Each row is a point on a landscape with many valleys, with its height.
A ball rolls from a point to the lowest of its 3 nearest points, and stops where none of them is lower. Distance is the straight distance between rows; heights are no part of it.
mib height 414: [6 9 -38 -30 4 -45 17 -21 2 6 -1 33 -6 4 14 -19 -16 -16 22 -5 -43]
ziv height 498: [6 30 -22 3 0 -60 -9 -5 6 30 -46 22 -1 18 19 -46 38 0 52 2 -59]
pasu height 356: [13 27 36 48 -28 -28 -14 9 17 44 -23 -1 0 -4 1 -20 40 32 0 -20 17]
monu height 487: [5 7 39 45 -11 37 -40 9 -16 -13 -24 -43 13 -2 -19 27 6 7 -5 6 41]
mone height 535: [-8 15 14 -39 -5 -55 14 35 35 17 22 20 -36 -21 23 -27 41 -15 -14 -28 9]
dusim height 201: [12 -2 -24 35 -4 38 -18 -11 -12 -26 -13 -25 18 -2 -10 19 -25 -13 20 25 34]
rul height 90: [-2 -39 -22 -6 13 54 21 -21 -32 -17 21 6 8 10 -13 0 -52 -1 5 22 1]
Larap height 272: [-8 -13 39 5 -18 32 -12 10 8 5 -3 -15 2 -7 -13 18 23 20 -41 -7 22]
val height 380: [5 -5 -13 -37 10 -19 20 2 11 -3 30 23 -2 -6 0 -14 0 -20 -18 -9 -17]
laf height 266: [-1 -12 1 14 -1 44 -18 -6 -11 -21 2 -19 21 3 -16 17 -21 6 3 24 10]
fimul height 554: [7 7 47 30 -21 -11 -22 9 10 16 -7 -3 16 -9 -8 11 31 18 -23 -10 25]
Tabir height 235: [-18 -25 -21 -47 24 8 46 -10 -4 -19 20 15 -2 -13 1 1 -33 -9 -6 -9 -26]
Dar height 157: [-11 -38 12 -44 18 38 22 21 2 -9 28 4 -12 -10 -10 28 11 2 -44 -15 -2]
zitid height 49: [-3 -21 0 -71 16 -24 39 19 10 -3 19 18 -35 -34 4 5 -9 -32 -32 -31 -9]
Zot height 116: [15 9 -39 6 6 -10 -2 -21 -10 -16 -7 3 20 5 -2 -14 -25 -15 13 24 -3]
soku height 224: [-11 -26 -10 -9 9 74 13 -2 -20 -18 30 -11 -2 2 -3 43 -39 18 -10 36 8]
safeg height 209: [-13 -25 -13 -61 31 -7 49 -12 -3 -12 12 18 -22 -13 6 -21 -46 -20 -4 -10 -33]
les height 387: [23 28 3 54 -4 -8 -31 -9 -10 -10 -37 -37 17 12 4 -1 0 4 32 -11 31]
teli height 123: [4 25 -15 28 -6 -45 -29 -18 -1 27 -45 -1 -4 19 13 -28 6 2 55 18 -33]
musa height 240: [-10 -5 12 20 -1 55 -32 -5 -14 -16 13 -28 10 -1 -20 28 1 18 -15 11 18]
fure height 713: [17 31 58 63 -29 -10 -30 4 2 1 -43 -31 7 11 -1 31 33 36 12 -27 65]
Vobod height 274: [-17 -22 -34 -37 15 9 38 -28 -5 -9 9 13 4 8 2 -9 -42 -11 -16 8 -11]
vaka height 145: [3 -1 -25 14 8 8 -9 -1 -2 -9 2 2 14 3 -19 -11 -38 -14 9 18 -2]
Kave height 199: [-29 -37 13 -66 31 5 36 30 13 -20 10 20 -45 -38 4 1 -9 -34 -53 -24 -12]
fil height 397: [17 12 12 44 -8 10 -25 -2 -10 -1 -23 -23 24 -2 -18 19 -6 3 6 7 30]
vuf height 456: [11 25 -3 4 -8 -27 0 -2 3 9 10 10 1 1 16 -18 2 -8 4 -2 -11]
fotuf height 302: [-14 -22 -42 -33 23 25 47 -27 -28 -27 13 13 2 0 -11 -6 -62 -3 4 12 -26]
Rir height 704: [16 21 33 57 -13 3 -30 4 8 16 -39 -32 15 -5 -10 5 17 20 5 -6 45]
Nagu height 215: [-13 -43 0 -37 21 57 14 -2 -5 -16 31 -4 -10 2 -13 32 -17 12 -34 6 -7]
sodet height 158: [12 5 -13 29 -7 -5 -5 -16 -9 -6 -4 3 22 15 3 -4 -10 -10 13 12 5]
piru height 162: [-2 -33 -17 14 10 73 -2 -7 -40 -32 22 -29 4 8 -5 26 -50 16 1 44 14]
sek height 491: [-1 18 -46 -29 12 -54 19 4 3 13 -6 21 -10 3 32 -30 -1 -8 35 9 -60]
bibig height 345: [7 0 -30 -43 13 -35 29 -5 9 -3 17 26 -5 2 7 -9 -23 -12 2 -5 -43]
zozot height 385: [-6 -6 8 -54 15 -45 36 23 30 11 18 46 -34 -26 17 -1 25 -21 -16 -27 -13]
rosug height 477: [9 28 -20 7 -1 -51 -5 -14 8 19 -18 22 -7 6 27 -29 13 -13 28 7 -33]
kuvil height 87: [2 33 22 43 -15 -46 -19 0 11 29 -30 1 0 10 7 -9 34 18 27 -4 -6]
deko height 138: [-2 -19 -32 21 -5 66 -10 -15 -30 -32 2 -26 10 16 -2 15 -44 -10 9 34 15]
vef height 330: [-24 -16 33 -9 4 74 -17 9 -18 -9 37 -14 -13 -3 -13 35 11 30 -42 7 18]
butu height 173: [4 1 -17 16 -2 21 -12 -6 -12 -17 -12 -5 14 11 -6 10 -39 -5 22 22 10]
buv height 249: [17 24 -17 36 -14 13 -19 -10 -19 -18 -18 -40 30 18 -9 8 -26 -11 37 23 15]
meb height 435: [18 12 1 44 -19 13 -36 -13 -10 -29 -27 -44 26 16 -5 18 -11 5 30 -10 43]
noge height 146: [18 44 -21 53 -7 -42 -23 -4 -5 8 -35 -10 1 23 16 -19 2 5 53 13 -15]
fel height 500: [-4 20 20 13 -4 -56 -9 17 18 29 -12 8 -10 1 17 -31 59 7 23 -6 -17]
gana height 219: [4 23 -9 40 -4 -15 -23 -8 -2 3 -25 -10 17 24 5 1 0 -6 20 1 8]
Gat height 490: [-2 10 -33 -26 -1 -51 18 -3 7 23 3 30 -22 4 28 -26 24 -18 26 -14 -52]
Depeg height 564: [-1 23 0 -21 6 -56 21 15 22 25 20 26 -32 1 29 -25 33 -16 -1 -4 -43]
Rolev height 244: [-8 -9 -22 -54 27 -40 48 0 13 3 9 28 -23 -8 22 -15 -34 -27 -1 -17 -45]
kene height 246: [-1 -14 -2 -13 2 28 5 -5 -22 -6 13 -7 18 9 -10 6 4 -6 -22 12 14]
Nitof height 250: [-3 -23 -46 -49 24 -9 46 -23 -6 -8 22 10 -4 2 -2 -12 -48 -15 -7 -2 -19]
Talop height 495: [7 8 18 34 -4 -4 -16 -7 -4 7 -6 -4 15 1 -16 11 18 5 -15 5 16]
Mozu height 301: [1 -13 -46 -54 20 -22 36 -21 -12 -11 18 28 -5 -3 13 -22 -69 -15 12 -2 -47]
niv height 168: [14 41 -28 45 -3 -28 -28 -12 4 -4 -33 -7 9 9 9 -1 -23 -3 45 2 -19]
kuri height 443: [5 -2 -21 -36 7 -45 16 -4 28 7 20 28 -13 -6 17 -11 16 -20 -6 -8 -19]
vid height 510: [-6 6 69 32 -23 31 -39 16 -8 7 -19 -26 10 -4 -27 30 38 38 -32 -21 51]
ral height 488: [0 28 -1 19 -9 -57 -14 12 16 33 -30 21 -4 14 26 -47 37 -2 43 0 -39]
sema height 496: [25 36 23 52 -12 -31 -25 -8 -4 5 -32 -11 6 7 8 -6 12 7 16 -6 21]
dotif height 294: [15 6 4 45 -20 40 -30 -11 -10 -29 -23 -36 14 12 -12 29 -15 10 18 20 38]
vopu height 154: [-16 -43 5 -64 18 34 18 9 7 -10 29 8 -37 -21 -8 27 5 -7 -54 -16 -5]
seti height 79: [-13 -11 14 -31 -1 10 13 13 6 -9 15 11 2 -10 -10 10 26 7 -35 -15 0]
vodu height 180: [11 -10 -32 34 -4 41 -9 -6 -28 -26 -11 -29 11 -5 -14 12 -37 -11 24 19 28]
puru height 403: [3 4 33 -12 -14 -13 5 10 24 20 11 4 6 -15 2 -2 34 3 -19 -27 12]
keva height 303: [5 0 10 -9 4 -8 8 2 8 1 14 11 14 -12 -12 -6 12 -20 -16 -3 -3]
Tiva height 198: [12 28 -18 27 -8 2 -15 -10 -4 -14 -19 -16 25 12 5 -8 -19 -19 31 17 11]
lipa height 642: [14 15 42 48 -38 -13 -27 6 16 15 -14 -22 11 1 -8 5 26 26 -17 -17 43]
vulu height 702: [8 11 68 47 -36 -17 -28 17 14 31 -27 -30 5 9 -17 17 32 33 -3 -28 64]
kalil height 425: [0 5 -18 -13 5 -20 18 -3 14 10 14 32 3 5 12 -8 7 -21 0 2 -22]
Konap height 156: [-9 -31 -13 6 15 60 -4 -20 -19 -17 13 -9 6 -4 -11 20 -44 1 -5 37 9]
kel height 306: [-16 -29 -1 16 7 80 -5 1 -15 -19 45 -24 -3 -2 -12 29 -25 27 -21 30 7]
mitat height 509: [-5 11 25 -18 -15 -47 10 24 32 34 19 17 -39 -4 18 -29 54 6 5 -27 -9]
vom height 140: [8 8 -35 6 8 -20 1 -22 8 6 -5 13 10 0 9 -16 -30 -17 26 22 -26]
roku height 118: [2 -28 -25 13 8 51 2 -12 -26 -23 -3 -12 12 9 -8 6 -62 1 12 32 9]
getum height 182: [7 46 -20 45 -13 -26 -33 -10 -4 11 -41 -23 9 24 12 -4 -4 6 66 3 10]
naral height 126: [-1 -26 -29 0 13 63 24 -16 -46 -32 25 -15 -6 -3 -6 14 -51 13 8 40 -6]
sutul height 82: [6 32 3 40 -8 -53 -23 1 9 35 -31 -5 9 23 9 -12 19 9 34 1 -17]
mugi height 169: [-18 -19 -14 -67 31 -17 41 0 7 -8 4 22 -32 -27 16 -11 -29 -27 -16 -29 -18]
lif height 470: [-11 18 28 -8 -12 -42 2 26 30 34 7 14 -11 -17 4 -30 48 10 -3 -21 -4]
bebag height 505: [-3 8 26 -25 -8 -32 19 24 32 26 11 15 -20 -19 8 -23 47 4 -1 -33 2]
kunat height 271: [8 27 21 33 -19 -29 -11 8 12 12 -3 5 12 4 3 -13 24 13 -4 -11 13]
Rud height 134: [-12 -30 -23 -34 11 40 24 -22 -24 -17 11 -2 4 3 -11 0 -38 0 -10 18 -10]
doz height 310: [-1 -6 8 17 -8 29 -33 1 -11 -18 -8 -28 23 5 -13 18 -7 4 -9 5 25]
nopo height 486: [0 20 7 -5 -5 -43 1 6 9 14 -5 30 -2 4 11 -20 30 -13 16 -10 -23]
pup height 411: [-1 5 28 5 -2 11 -25 4 8 -3 1 5 20 -4 -16 -7 28 9 -30 -15 25]
zage height 204: [-8 -25 -7 -21 12 13 14 2 4 -6 18 13 6 -12 -12 13 17 -16 -40 2 0]
ges height 521: [1 7 8 -13 -5 -60 -3 18 24 43 -19 23 -21 8 24 -57 72 5 33 -8 -35]
Ger height 476: [4 21 52 33 -24 -48 -11 23 23 53 -2 -3 -2 5 10 -24 53 36 2 -20 2]
Koder height 466: [5 31 -20 11 -13 -24 -10 -6 0 10 -1 3 11 9 6 -22 -2 -4 17 5 -16]
rif height 183: [-13 -28 -18 -31 17 39 16 -11 -19 -19 17 6 0 -1 -5 14 -23 3 -23 0 -17]
medu height 234: [-6 -17 -21 -39 18 17 27 -20 -10 -24 16 10 4 -15 4 8 -23 -15 -9 6 -11]
kone height 325: [-7 -15 -8 -51 15 -43 37 7 20 6 19 41 -34 -15 20 2 1 -23 -16 -23 -35]
varig height 549: [-8 20 3 -22 8 -64 7 22 26 42 6 25 -50 -4 24 -31 51 -3 3 -6 -28]
pef height 589: [27 18 24 65 -20 -13 -40 -3 -7 8 -42 -28 16 25 2 30 7 14 21 -17 46]
Luvo height 268: [3 1 12 -5 -7 4 6 6 10 -1 3 13 6 -11 -14 3 23 11 -25 -13 11]
fige height 528: [-4 16 -1 -22 -3 -35 17 14 20 24 16 19 -12 -6 15 -19 41 -5 -10 -17 -15]
pasi height 184: [-6 -19 -17 -14 5 25 5 -10 -23 -6 5 0 18 3 -16 10 -32 -7 -9 16 2]
Puf height 67: [-8 -21 30 -4 4 43 -15 12 -6 -6 13 -17 19 -7 -28 21 18 5 -31 2 14]
fuza height 232: [7 -13 -4 28 0 55 -26 -10 -17 -27 -7 -34 9 0 -12 26 -26 2 8 28 37]
Maza height 273: [-23 -28 13 -21 7 73 -9 -6 -13 -24 34 5 -10 6 -11 41 5 23 -34 15 7]
mol height 419: [-1 -2 48 31 -12 35 -29 10 4 -3 -14 -28 19 -4 -18 13 22 25 -21 -11 24]
Patad height 386: [-2 26 30 19 -22 -31 0 19 25 19 -1 13 1 -3 6 -20 36 12 3 -19 4]
goza height 497: [-12 -11 45 23 -21 61 -26 10 -19 -10 -11 -25 9 3 -26 31 20 31 -23 0 32]
fuvo height 100: [-21 -32 0 -49 20 18 33 11 9 -5 26 16 -20 -15 -10 18 5 -9 -47 -12 -9]
Furug height 155: [-17 -39 -4 -50 25 18 27 2 5 -17 26 18 -29 -6 -9 17 -20 -1 -25 -8 -22]
vemaf height 159: [17 -13 -32 29 -2 74 -14 1 -34 -27 -5 -42 8 9 -10 16 -52 -7 29 35 41]
tugiv height 200: [-6 -23 7 -58 3 -12 21 21 15 -5 19 22 -14 -16 5 -4 14 -24 -33 -20 -6]

Where does a ball stop that starts at each point below?
varig: kunat
mone: kunat
ges: Zot
vodu: rul

Call two points neighbours if one is among the 3 nearest of the other. Go from one point of each pair to the other, from neighbour to neighbour, staying as low as possible. Name the highest point that can't be avoided.
seti, sutul: gana
Zot, rul: dusim
Zot, Puf: kene
zitid, fuvo: Kave
